Points, in no order, along strands that fork, close into loops and pass close to each other.
(in the rows, 128 means zero)
Points whose rows are less than 95.5 apart are linked; no others are. Some points are linked to none.
(440): 122, 128, 153, 103, 135, 147, 113, 174, 129, 119, 123, 85, 119, 123, 96, 117, 120, 109, 149, 80, 115, 101, 165, 117, 147, 108, 157, 84, 158
(1163): 143, 119, 145, 113, 143, 122, 134, 134, 185, 108, 121, 128, 128, 109, 105, 110, 124, 139, 90, 146, 80, 123, 156, 123, 69, 171, 170, 57, 107
(143): 79, 103, 132, 142, 130, 125, 131, 94, 118, 106, 115, 107, 122, 141, 150, 188, 150, 119, 136, 123, 147, 133, 105, 125, 92, 122, 88, 164, 128
(637): 126, 114, 157, 112, 111, 136, 108, 184, 122, 121, 127, 99, 130, 130, 106, 130, 106, 125, 145, 103, 113, 120, 134, 110, 145, 137, 160, 120, 144
(495): 166, 158, 91, 119, 148, 116, 167, 81, 131, 161, 174, 129, 143, 145, 137, 101, 124, 96, 100, 141, 136, 135, 102, 162, 131, 106, 117, 121, 157
(201): 121, 109, 142, 134, 110, 125, 114, 117, 147, 108, 126, 123, 106, 113, 141, 142, 95, 129, 139, 173, 107, 103, 120, 125, 114, 150, 152, 160, 115
(1362): 146, 115, 108, 125, 87, 179, 117, 162, 111, 163, 134, 140, 120, 141, 104, 77, 130, 152, 120, 92, 134, 151, 153, 130, 174, 126, 158, 144, 136
(674): 133, 134, 145, 117, 136, 101, 131, 147, 132, 127, 139, 88, 146, 122, 121, 112, 114, 127, 146, 127, 114, 128, 135, 115, 160, 127, 146, 110, 151
(768): 162, 163, 169, 135, 156, 47, 115, 113, 166, 158, 151, 129, 119, 94, 117, 110, 111, 135, 160, 157, 87, 104, 130, 101, 204, 129, 141, 103, 149
(898): 101, 129, 182, 136, 139, 107, 102, 166, 119, 110, 101, 129, 162, 117, 140, 161, 133, 161, 157, 123, 151, 166, 112, 78, 128, 146, 112, 135, 120
(384): 102, 118, 130, 106, 143, 172, 98, 154, 92, 135, 110, 85, 106, 107, 108, 139, 117, 97, 159, 95, 134, 126, 141, 127, 139, 91, 127, 131, 126
(708): 153, 154, 129, 120, 98, 159, 158, 152, 133, 91, 140, 115, 144, 179, 151, 139, 152, 151, 110, 70, 135, 146, 175, 126, 102, 93, 155, 94, 115
(1143): 146, 133, 82, 143, 138, 106, 149, 89, 107, 153, 162, 175, 119, 120, 125, 158, 118, 83, 119, 133, 145, 123, 94, 137, 157, 92, 99, 175, 161
(557): 134, 144, 98, 127, 179, 117, 117, 53, 155, 139, 134, 131, 99, 85, 140, 139, 97, 95, 108, 194, 114, 114, 120, 150, 115, 114, 121, 150, 79
(248): 123, 92, 138, 120, 45, 196, 91, 182, 100, 94, 119, 142, 95, 166, 120, 134, 120, 142, 105, 86, 134, 125, 134, 119, 121, 141, 140, 134, 112
(1445): 121, 98, 98, 176, 109, 96, 142, 101, 122, 136, 123, 188, 114, 144, 147, 130, 125, 127, 114, 152, 144, 99, 101, 151, 135, 142, 100, 201, 135
(366): 99, 133, 134, 113, 155, 101, 101, 99, 108, 104, 133, 74, 116, 112, 141, 161, 108, 82, 151, 134, 131, 123, 104, 121, 148, 83, 99, 143, 132
(1249): 134, 155, 129, 139, 139, 120, 141, 154, 115, 131, 89, 107, 148, 129, 142, 97, 153, 176, 154, 95, 136, 174, 173, 106, 163, 112, 139, 109, 126
(1322): 107, 116, 211, 120, 109, 130, 98, 157, 152, 99, 120, 176, 118, 108, 118, 179, 132, 164, 143, 113, 116, 153, 133, 85, 101, 163, 176, 128, 121
(16): 147, 127, 113, 119, 78, 164, 135, 160, 117, 125, 126, 123, 127, 164, 119, 96, 126, 153, 116, 84, 128, 141, 177, 128, 146, 120, 169, 113, 129
(901): 145, 122, 116, 118, 121, 161, 124, 166, 110, 157, 159, 109, 138, 143, 99, 87, 118, 96, 134, 100, 137, 108, 137, 135, 175, 101, 137, 124, 156
(1282): 109, 115, 138, 129, 108, 151, 102, 158, 110, 136, 79, 117, 112, 120, 124, 127, 121, 160, 147, 122, 132, 144, 132, 107, 140, 136, 126, 157, 115
(464): 129, 150, 151, 117, 142, 122, 130, 130, 149, 149, 93, 105, 109, 106, 114, 100, 143, 168, 161, 122, 94, 145, 181, 109, 173, 127, 166, 105, 140
(837): 116, 143, 184, 114, 145, 81, 137, 150, 149, 104, 145, 119, 156, 129, 126, 139, 135, 146, 139, 100, 115, 137, 143, 94, 126, 145, 166, 67, 163
(1158): 102, 108, 147, 126, 108, 164, 106, 166, 107, 99, 113, 111, 131, 158, 128, 164, 129, 113, 136, 103, 154, 128, 106, 110, 112, 122, 107, 146, 130
(1161): 115, 123, 157, 148, 122, 109, 118, 159, 136, 105, 114, 144, 175, 130, 159, 156, 143, 174, 135, 139, 147, 177, 132, 99, 109, 172, 139, 140, 95
(576): 128, 96, 115, 145, 95, 144, 109, 163, 93, 123, 142, 157, 113, 162, 119, 135, 88, 69, 126, 112, 149, 59, 89, 139, 142, 100, 104, 168, 146
(358): 172, 197, 158, 107, 155, 95, 126, 67, 150, 129, 135, 114, 112, 117, 119, 92, 144, 111, 139, 176, 100, 98, 107, 140, 148, 119, 116, 74, 167
(1129): 110, 90, 202, 110, 87, 161, 88, 162, 146, 89, 101, 161, 88, 132, 120, 166, 123, 160, 145, 118, 126, 122, 126, 86, 100, 157, 145, 130, 129
(49): 115, 95, 159, 173, 139, 70, 114, 113, 154, 105, 116, 162, 145, 132, 182, 139, 112, 152, 140, 179, 141, 94, 108, 112, 105, 172, 103, 162, 103
(663): 124, 128, 176, 120, 145, 100, 81, 159, 128, 139, 116, 107, 102, 74, 107, 138, 93, 102, 185, 140, 104, 81, 113, 102, 179, 111, 123, 129, 128
(329): 143, 164, 110, 112, 126, 161, 162, 93, 119, 152, 122, 114, 122, 136, 117, 77, 159, 147, 144, 117, 132, 148, 173, 123, 153, 101, 143, 94, 152
(1002): 122, 145, 108, 104, 136, 134, 163, 106, 122, 112, 157, 78, 146, 166, 144, 152, 128, 104, 100, 112, 135, 151, 121, 154, 93, 111, 128, 103, 135
(299): 144, 127, 119, 116, 106, 158, 137, 139, 158, 97, 130, 119, 120, 147, 132, 124, 134, 148, 101, 117, 105, 149, 176, 142, 89, 141, 186, 91, 100
(214): 80, 113, 128, 131, 161, 113, 103, 106, 90, 120, 107, 98, 108, 114, 136, 161, 133, 87, 154, 119, 144, 109, 95, 126, 133, 87, 66, 158, 138
(601): 121, 131, 161, 107, 153, 135, 97, 186, 131, 149, 119, 98, 109, 94, 90, 105, 128, 115, 174, 100, 101, 96, 149, 125, 178, 118, 150, 87, 158
(381): 108, 125, 127, 141, 137, 119, 118, 180, 91, 135, 105, 104, 164, 134, 128, 129, 129, 121, 144, 108, 156, 153, 111, 113, 157, 128, 97, 146, 130
(568): 135, 136, 170, 113, 107, 127, 141, 161, 160, 79, 166, 152, 197, 171, 143, 177, 141, 131, 114, 114, 156, 168, 131, 119, 102, 150, 154, 109, 107
(157): 145, 143, 88, 92, 142, 143, 163, 71, 120, 168, 170, 119, 132, 136, 126, 109, 138, 100, 117, 106, 135, 144, 121, 147, 138, 88, 123, 118, 168
(1409): 145, 141, 127, 124, 154, 103, 152, 115, 158, 132, 132, 110, 156, 117, 137, 90, 126, 142, 118, 169, 108, 141, 140, 143, 119, 161, 148, 94, 115
(1078): 150, 166, 131, 126, 179, 47, 125, 102, 144, 115, 144, 99, 157, 124, 164, 119, 111, 113, 113, 178, 116, 138, 99, 150, 128, 126, 108, 99, 113
(1455): 104, 110, 70, 119, 104, 144, 164, 110, 79, 138, 127, 144, 136, 135, 127, 176, 151, 122, 112, 71, 141, 164, 124, 150, 111, 118, 117, 158, 128
(894): 124, 92, 168, 131, 103, 132, 90, 143, 138, 110, 110, 129, 84, 114, 121, 138, 84, 123, 162, 151, 105, 75, 109, 109, 137, 135, 141, 156, 133
(1242): 98, 108, 199, 131, 138, 102, 98, 152, 130, 97, 120, 129, 150, 133, 140, 169, 123, 134, 163, 136, 154, 125, 91, 79, 119, 143, 96, 144, 131
(1284): 165, 157, 113, 120, 166, 161, 142, 60, 166, 183, 159, 122, 113, 98, 123, 73, 146, 154, 119, 175, 114, 137, 145, 140, 125, 129, 130, 108, 133
(369): 132, 151, 143, 111, 155, 77, 112, 99, 137, 112, 146, 81, 120, 107, 143, 149, 95, 101, 148, 160, 110, 124, 111, 124, 155, 101, 128, 130, 130
(292): 131, 153, 137, 120, 164, 134, 119, 104, 135, 177, 118, 86, 113, 98, 113, 99, 146, 165, 168, 132, 117, 155, 171, 109, 190, 107, 134, 122, 130
(916): 143, 148, 150, 115, 115, 99, 153, 166, 121, 106, 145, 111, 184, 170, 120, 101, 127, 138, 127, 106, 134, 109, 139, 106, 141, 141, 140, 64, 178
(1120): 152, 176, 169, 108, 158, 61, 126, 97, 168, 136, 137, 113, 111, 100, 117, 105, 124, 125, 146, 159, 84, 94, 122, 121, 166, 119, 138, 71, 163
(1357): 95, 93, 70, 139, 136, 107, 167, 55, 119, 125, 129, 166, 124, 103, 141, 168, 152, 126, 106, 132, 129, 115, 127, 163, 68, 145, 85, 171, 107
(1255): 102, 74, 138, 141, 59, 165, 110, 156, 111, 103, 119, 164, 108, 195, 131, 139, 141, 147, 92, 91, 155, 113, 95, 129, 106, 147, 81, 148, 131
(1170): 116, 80, 168, 132, 46, 172, 95, 168, 129, 84, 123, 164, 101, 183, 135, 142, 127, 160, 108, 111, 150, 118, 109, 111, 111, 164, 119, 134, 120
(705): 122, 136, 187, 138, 119, 117, 111, 165, 161, 113, 103, 171, 111, 96, 136, 159, 147, 191, 128, 102, 100, 165, 164, 88, 107, 155, 197, 117, 102
(23): 136, 156, 163, 133, 144, 102, 134, 170, 128, 106, 106, 120, 156, 131, 153, 137, 153, 176, 144, 94, 135, 179, 163, 90, 134, 124, 150, 106, 121
(505): 127, 110, 192, 128, 115, 97, 104, 193, 126, 99, 159, 140, 155, 126, 116, 153, 85, 111, 145, 111, 134, 96, 97, 86, 129, 144, 148, 121, 159
(106): 102, 115, 121, 134, 130, 171, 95, 162, 94, 176, 74, 136, 104, 102, 106, 102, 129, 147, 154, 121, 149, 142, 122, 119, 158, 116, 103, 161, 118
(280): 189, 168, 126, 125, 153, 166, 144, 61, 151, 163, 151, 132, 120, 115, 115, 62, 154, 125, 112, 182, 113, 112, 124, 142, 104, 133, 123, 87, 152
(1043): 140, 142, 148, 144, 121, 115, 133, 161, 159, 116, 96, 149, 116, 111, 144, 111, 151, 195, 127, 106, 92, 153, 187, 111, 122, 158, 196, 94, 108
(72): 132, 150, 110, 156, 164, 104, 107, 54, 153, 147, 131, 150, 96, 99, 149, 148, 107, 122, 137, 201, 129, 101, 122, 130, 150, 122, 108, 175, 88
(479): 169, 172, 140, 105, 128, 130, 148, 86, 146, 139, 157, 107, 112, 136, 108, 82, 131, 106, 139, 156, 113, 87, 121, 136, 151, 106, 132, 86, 182
(57): 142, 162, 137, 118, 148, 72, 143, 128, 128, 114, 148, 87, 168, 143, 140, 97, 122, 120, 131, 140, 130, 134, 110, 127, 159, 121, 117, 95, 160
(1264): 104, 79, 179, 123, 97, 160, 86, 151, 136, 101, 94, 123, 80, 131, 119, 141, 105, 141, 157, 131, 125, 91, 109, 99, 106, 134, 122, 144, 136
(1494): 127, 130, 150, 131, 156, 115, 78, 120, 123, 151, 119, 106, 90, 83, 115, 129, 105, 112, 177, 155, 121, 100, 112, 105, 188, 96, 100, 161, 117
(800): 121, 136, 161, 113, 155, 122, 131, 130, 185, 111, 123, 124, 120, 105, 125, 152, 141, 149, 118, 136, 80, 148, 166, 117, 77, 154, 186, 67, 106
(1505): 152, 166, 120, 102, 111, 159, 163, 106, 133, 108, 114, 118, 136, 158, 121, 95, 149, 131, 116, 132, 109, 123, 162, 148, 86, 138, 153, 55, 132
(741): 164, 168, 143, 137, 156, 75, 106, 104, 155, 140, 152, 115, 111, 102, 132, 129, 91, 116, 153, 177, 114, 116, 117, 122, 192, 108, 130, 132, 128
(833): 135, 92, 102, 167, 131, 88, 153, 98, 109, 154, 121, 202, 103, 135, 124, 144, 131, 118, 128, 126, 152, 94, 106, 149, 144, 120, 65, 199, 166
(1250): 82, 92, 128, 143, 121, 152, 127, 79, 142, 100, 114, 120, 103, 139, 157, 175, 146, 132, 132, 137, 135, 127, 126, 133, 65, 139, 109, 160, 102
(1345): 101, 85, 106, 136, 70, 154, 136, 148, 78, 121, 131, 158, 129, 181, 119, 159, 140, 125, 98, 76, 146, 116, 104, 139, 100, 130, 87, 167, 136
(957): 120, 135, 120, 95, 142, 162, 130, 133, 109, 133, 128, 74, 116, 129, 108, 112, 128, 100, 150, 87, 134, 127, 163, 136, 147, 82, 140, 95, 154
(963): 138, 123, 92, 130, 144, 137, 141, 114, 161, 125, 119, 112, 148, 112, 129, 102, 123, 139, 89, 154, 118, 155, 154, 149, 90, 158, 142, 111, 79
(311): 84, 70, 98, 146, 128, 129, 143, 64, 139, 117, 114, 151, 101, 131, 157, 166, 150, 141, 111, 113, 133, 118, 135, 169, 54, 147, 86, 166, 113
(1336): 101, 108, 164, 156, 145, 77, 105, 108, 131, 125, 93, 124, 126, 128, 170, 142, 114, 157, 158, 166, 136, 103, 101, 104, 135, 147, 86, 166, 113
(928): 114, 111, 80, 136, 96, 139, 155, 119, 114, 114, 154, 131, 156, 156, 138, 162, 142, 121, 82, 114, 125, 154, 122, 160, 82, 146, 131, 134, 96
(1044): 150, 160, 85, 164, 164, 77, 140, 94, 140, 124, 139, 156, 134, 128, 148, 148, 99, 84, 99, 187, 133, 128, 94, 157, 131, 124, 111, 142, 106
(400): 97, 106, 100, 148, 141, 135, 125, 98, 156, 101, 113, 120, 143, 106, 143, 152, 133, 132, 99, 163, 127, 142, 137, 126, 65, 159, 115, 144, 62
(1179): 123, 145, 123, 150, 131, 112, 145, 156, 128, 107, 113, 112, 172, 144, 166, 146, 154, 165, 126, 112, 145, 196, 140, 114, 124, 141, 133, 126, 102
(1102): 159, 118, 104, 137, 107, 152, 135, 116, 143, 159, 177, 134, 116, 129, 119, 91, 114, 128, 112, 145, 128, 135, 131, 140, 154, 132, 158, 158, 147
(525): 114, 129, 93, 96, 142, 134, 145, 92, 106, 144, 157, 88, 123, 126, 127, 139, 116, 83, 128, 103, 134, 142, 115, 141, 136, 77, 122, 138, 150
(1110): 115, 104, 116, 140, 107, 136, 123, 100, 125, 130, 127, 129, 106, 124, 142, 131, 109, 117, 131, 154, 130, 112, 108, 134, 130, 124, 131, 182, 125
(1204): 141, 153, 100, 109, 142, 153, 152, 74, 139, 170, 147, 113, 123, 117, 127, 89, 145, 135, 129, 136, 126, 160, 148, 145, 136, 109, 136, 111, 145
(895): 121, 108, 126, 140, 128, 143, 104, 109, 120, 155, 119, 134, 86, 109, 119, 124, 103, 102, 162, 145, 135, 97, 103, 119, 159, 98, 108, 185, 134
(1243): 143, 130, 137, 127, 145, 155, 106, 162, 131, 165, 147, 101, 118, 103, 88, 79, 129, 112, 167, 114, 124, 106, 148, 128, 187, 106, 134, 117, 161
(1454): 159, 140, 133, 123, 96, 170, 140, 148, 161, 76, 146, 132, 132, 164, 148, 157, 148, 148, 98, 95, 119, 158, 167, 138, 80, 124, 174, 102, 75
(326): 117, 120, 120, 131, 95, 148, 134, 143, 131, 100, 142, 114, 148, 158, 145, 162, 134, 132, 111, 123, 133, 157, 132, 131, 91, 144, 145, 138, 100
(1348): 146, 151, 128, 146, 117, 97, 161, 153, 140, 128, 111, 141, 178, 143, 138, 77, 155, 188, 132, 134, 123, 153, 167, 112, 142, 166, 157, 89, 131
(437): 159, 143, 129, 124, 176, 84, 136, 107, 163, 120, 135, 106, 144, 110, 138, 111, 103, 113, 105, 182, 102, 127, 118, 146, 100, 146, 131, 98, 98
(954): 154, 129, 89, 125, 153, 162, 131, 77, 168, 170, 156, 134, 116, 91, 117, 86, 122, 132, 95, 169, 114, 139, 144, 153, 112, 136, 148, 132, 106
(1247): 101, 108, 101, 118, 92, 205, 102, 186, 69, 137, 94, 152, 91, 138, 118, 131, 138, 121, 123, 64, 154, 127, 121, 139, 111, 97, 110, 132, 107
(186): 144, 144, 76, 161, 145, 81, 165, 91, 116, 149, 156, 172, 140, 120, 137, 151, 128, 99, 100, 162, 140, 136, 95, 155, 142, 125, 103, 176, 130
(1374): 119, 134, 71, 110, 154, 112, 174, 75, 105, 145, 147, 119, 146, 117, 137, 156, 145, 107, 98, 112, 132, 170, 111, 166, 105, 116, 114, 135, 127
(37): 106, 124, 118, 128, 141, 154, 107, 201, 74, 134, 138, 98, 160, 134, 120, 137, 126, 82, 134, 84, 163, 103, 111, 153, 144, 113, 107, 121, 134
(166): 164, 116, 124, 111, 124, 131, 138, 127, 179, 117, 139, 126, 124, 125, 111, 91, 108, 121, 90, 166, 79, 105, 144, 152, 84, 160, 174, 81, 113
(112): 80, 100, 119, 133, 151, 95, 145, 76, 93, 124, 111, 118, 109, 122, 147, 180, 153, 110, 138, 113, 144, 124, 104, 135, 112, 102, 58, 173, 141
(397): 95, 119, 75, 137, 136, 117, 161, 79, 112, 143, 123, 132, 144, 110, 140, 153, 149, 131, 106, 136, 129, 163, 122, 156, 98, 139, 112, 166, 102
(1480): 115, 128, 185, 110, 147, 122, 123, 137, 181, 90, 147, 146, 143, 108, 127, 183, 133, 139, 129, 139, 106, 159, 149, 106, 74, 163, 178, 100, 99
(1448): 114, 104, 184, 120, 115, 131, 99, 193, 120, 94, 123, 122, 143, 135, 124, 155, 109, 115, 154, 118, 149, 105, 92, 93, 123, 138, 112, 132, 140
(133): 131, 168, 129, 116, 125, 135, 150, 140, 110, 127, 109, 104, 147, 140, 105, 78, 159, 140, 157, 113, 135, 122, 167, 111, 167, 108, 129, 76, 167
(846): 119, 126, 62, 126, 102, 154, 168, 109, 101, 122, 141, 141, 143, 145, 140, 170, 156, 137, 89, 71, 126, 175, 145, 164, 81, 117, 139, 137, 96
(1294): 133, 122, 173, 127, 117, 88, 130, 174, 138, 103, 161, 127, 168, 141, 130, 140, 100, 138, 126, 123, 117, 127, 120, 101, 116, 160, 169, 103, 148
(418): 146, 128, 101, 158, 137, 99, 133, 109, 155, 115, 137, 150, 129, 120, 145, 133, 92, 96, 101, 193, 122, 108, 111, 145, 113, 142, 134, 152, 94
(1201): 137, 148, 137, 90, 113, 146, 158, 122, 140, 114, 133, 90, 121, 159, 115, 117, 129, 128, 127, 120, 107, 110, 161, 136, 114, 123, 166, 72, 157
(136): 184, 159, 135, 114, 164, 125, 146, 73, 152, 131, 124, 119, 139, 127, 122, 70, 137, 98, 103, 174, 109, 104, 122, 164, 96, 139, 113, 80, 129
(1381): 135, 110, 165, 134, 117, 136, 75, 178, 127, 129, 112, 139, 86, 99, 108, 123, 82, 91, 175, 145, 121, 57, 102, 119, 162, 118, 117, 143, 137
(1096): 98, 141, 96, 102, 146, 128, 149, 77, 107, 122, 136, 83, 132, 129, 141, 168, 136, 100, 115, 105, 131, 171, 120, 146, 101, 94, 122, 131, 127
(739): 152, 133, 116, 131, 78, 169, 138, 175, 106, 107, 132, 129, 135, 173, 145, 127, 140, 159, 103, 56, 140, 154, 164, 128, 124, 104, 151, 123, 105
(1047): 109, 91, 118, 158, 137, 94, 141, 155, 80, 123, 124, 158, 126, 160, 120, 157, 134, 89, 127, 93, 168, 83, 85, 146, 123, 110, 43, 161, 162
(965): 114, 135, 140, 153, 160, 73, 101, 76, 138, 137, 107, 128, 114, 106, 162, 141, 115, 145, 156, 190, 131, 96, 112, 112, 166, 137, 97, 175, 90
(29): 127, 177, 146, 100, 145, 96, 130, 109, 125, 125, 116, 90, 144, 119, 102, 83, 161, 135, 162, 134, 117, 115, 139, 109, 179, 114, 113, 67, 176
(836): 147, 151, 96, 122, 138, 108, 174, 106, 119, 128, 163, 105, 165, 166, 147, 130, 120, 93, 81, 125, 134, 135, 99, 173, 96, 122, 118, 109, 140
(853): 111, 95, 115, 160, 160, 83, 139, 114, 88, 151, 105, 168, 103, 127, 124, 146, 136, 103, 144, 109, 152, 95, 94, 145, 150, 101, 38, 175, 159
(1419): 135, 129, 79, 135, 148, 143, 131, 67, 152, 161, 154, 144, 108, 86, 138, 126, 117, 111, 104, 172, 120, 128, 122, 150, 113, 125, 132, 167, 101
(1436): 173, 144, 124, 109, 104, 160, 156, 98, 154, 148, 170, 129, 109, 147, 105, 77, 121, 122, 115, 158, 106, 98, 139, 149, 130, 129, 163, 99, 165
(803): 118, 146, 119, 149, 144, 124, 123, 177, 89, 145, 77, 112, 148, 123, 139, 115, 150, 161, 145, 90, 156, 184, 139, 111, 164, 111, 109, 149, 109
(1298): 121, 122, 88, 135, 103, 164, 126, 110, 132, 146, 117, 133, 116, 114, 137, 114, 134, 161, 115, 125, 128, 172, 162, 147, 128, 145, 161, 155, 98
(1349): 104, 99, 98, 130, 152, 154, 119, 135, 83, 193, 108, 168, 111, 92, 103, 125, 156, 116, 149, 105, 157, 125, 97, 133, 153, 105, 67, 179, 143
(716): 118, 114, 140, 135, 88, 157, 106, 159, 123, 99, 98, 131, 118, 137, 141, 150, 133, 163, 131, 112, 135, 161, 139, 110, 110, 145, 149, 150, 104
(481): 94, 105, 110, 126, 137, 182, 102, 163, 84, 192, 92, 166, 86, 105, 107, 98, 142, 123, 160, 125, 154, 111, 95, 148, 139, 107, 77, 151, 131
(435): 96, 100, 86, 119, 132, 141, 144, 120, 75, 159, 109, 141, 131, 116, 110, 152, 149, 109, 133, 90, 148, 144, 106, 137, 137, 109, 89, 173, 144
(236): 131, 121, 127, 120, 82, 200, 104, 194, 93, 106, 113, 135, 106, 160, 122, 139, 130, 132, 113, 59, 145, 140, 145, 122, 119, 100, 137, 135, 100
(411): 137, 149, 140, 118, 119, 131, 141, 189, 106, 109, 121, 112, 167, 154, 108, 97, 147, 137, 144, 81, 143, 101, 171, 106, 157, 117, 142, 63, 173
(1099): 142, 101, 93, 130, 87, 182, 117, 124, 122, 174, 159, 157, 107, 122, 115, 94, 129, 143, 109, 110, 134, 148, 132, 131, 161, 132, 157, 176, 142
(1442): 132, 136, 179, 101, 139, 126, 139, 143, 185, 78, 165, 159, 174, 138, 130, 176, 142, 123, 114, 128, 136, 168, 139, 118, 77, 153, 166, 92, 94
(1428): 103, 103, 116, 115, 102, 176, 111, 140, 90, 127, 120, 109, 108, 135, 115, 143, 111, 98, 136, 96, 140, 122, 117, 126, 119, 104, 128, 151, 133
(95): 152, 158, 87, 204, 151, 96, 112, 91, 156, 153, 146, 204, 120, 134, 138, 150, 106, 116, 121, 202, 152, 119, 114, 130, 162, 145, 101, 174, 120
(1513): 122, 143, 161, 114, 149, 83, 138, 127, 151, 120, 132, 105, 143, 115, 133, 125, 120, 144, 142, 144, 95, 133, 137, 115, 130, 150, 160, 83, 142
(985): 126, 114, 106, 121, 107, 168, 123, 193, 84, 142, 140, 115, 154, 158, 111, 106, 121, 107, 122, 69, 150, 123, 140, 141, 153, 109, 128, 125, 136
(1451): 121, 112, 71, 129, 150, 140, 127, 88, 166, 129, 115, 117, 141, 92, 112, 116, 109, 124, 70, 157, 116, 150, 142, 139, 77, 144, 111, 137, 61
(374): 181, 147, 145, 115, 122, 127, 149, 111, 177, 136, 149, 137, 106, 134, 109, 85, 116, 114, 111, 172, 83, 79, 133, 149, 119, 145, 169, 83, 154
(820): 137, 140, 133, 127, 125, 142, 130, 129, 155, 134, 93, 119, 97, 104, 129, 108, 143, 179, 136, 125, 93, 156, 193, 129, 140, 138, 191, 114, 112
(1370): 118, 138, 140, 121, 159, 123, 98, 98, 128, 171, 127, 91, 105, 86, 116, 126, 121, 151, 166, 153, 114, 136, 139, 112, 189, 117, 125, 159, 110
(273): 124, 97, 55, 140, 109, 156, 130, 89, 144, 148, 150, 183, 122, 93, 125, 107, 136, 129, 70, 148, 128, 126, 128, 158, 106, 165, 132, 172, 89
(1251): 118, 105, 167, 131, 89, 134, 92, 212, 113, 125, 75, 162, 117, 114, 113, 111, 115, 188, 141, 124, 136, 141, 117, 86, 139, 164, 135, 131, 121
(729): 98, 109, 119, 142, 132, 132, 116, 181, 75, 123, 128, 126, 146, 142, 122, 151, 130, 76, 133, 98, 167, 85, 80, 144, 130, 111, 72, 148, 140
(354): 131, 122, 137, 161, 144, 71, 124, 127, 149, 96, 133, 151, 159, 119, 161, 145, 91, 119, 123, 196, 128, 109, 101, 117, 108, 162, 131, 143, 96
(1221): 103, 88, 90, 121, 78, 181, 119, 169, 56, 141, 113, 171, 117, 157, 110, 145, 145, 123, 102, 53, 148, 128, 115, 144, 118, 112, 98, 151, 125
(1076): 155, 126, 84, 192, 121, 111, 132, 101, 135, 162, 155, 211, 112, 125, 135, 142, 126, 125, 114, 168, 156, 112, 111, 136, 153, 137, 107, 201, 147
(1438): 150, 164, 148, 112, 98, 107, 165, 142, 130, 121, 136, 136, 169, 154, 99, 81, 136, 132, 129, 140, 116, 79, 123, 108, 150, 147, 149, 62, 190
(1483): 94, 132, 158, 142, 154, 107, 96, 183, 91, 126, 78, 118, 154, 122, 140, 146, 146, 154, 161, 118, 163, 162, 104, 87, 139, 126, 75, 135, 111
(774): 137, 136, 154, 106, 108, 132, 146, 146, 157, 94, 149, 112, 134, 160, 126, 139, 130, 139, 116, 114, 104, 127, 159, 125, 95, 146, 179, 67, 144
(223): 166, 160, 118, 112, 127, 154, 162, 89, 126, 120, 111, 124, 157, 155, 114, 70, 149, 113, 97, 152, 113, 114, 131, 160, 80, 151, 122, 62, 126
(1297): 146, 120, 81, 138, 117, 139, 150, 105, 122, 167, 172, 154, 124, 123, 126, 129, 119, 105, 108, 129, 138, 136, 102, 139, 152, 109, 136, 176, 149
(1389): 154, 174, 141, 121, 167, 58, 146, 104, 138, 117, 131, 106, 172, 138, 155, 82, 143, 129, 118, 171, 122, 139, 107, 145, 128, 141, 102, 74, 137

A piece is all that can be reached along the links. How many separate loops has the piece of each point below (a circle has one, a figure eight two, a Y none), and how many tips (points with one link)?
(1438) => loops 3, tips 3
(481) => loops 1, tips 0
(1043) => loops 2, tips 0
(37) => loops 3, tips 2

A fork is a point with three links, a tip a point with one. Leave the first point through the second and follow the links. Name the first fork or tip that comes.
(49); (354) => (739)
(1264); (1129) => (1494)
(166); (374) => (1096)
(1076); (1445) => (440)
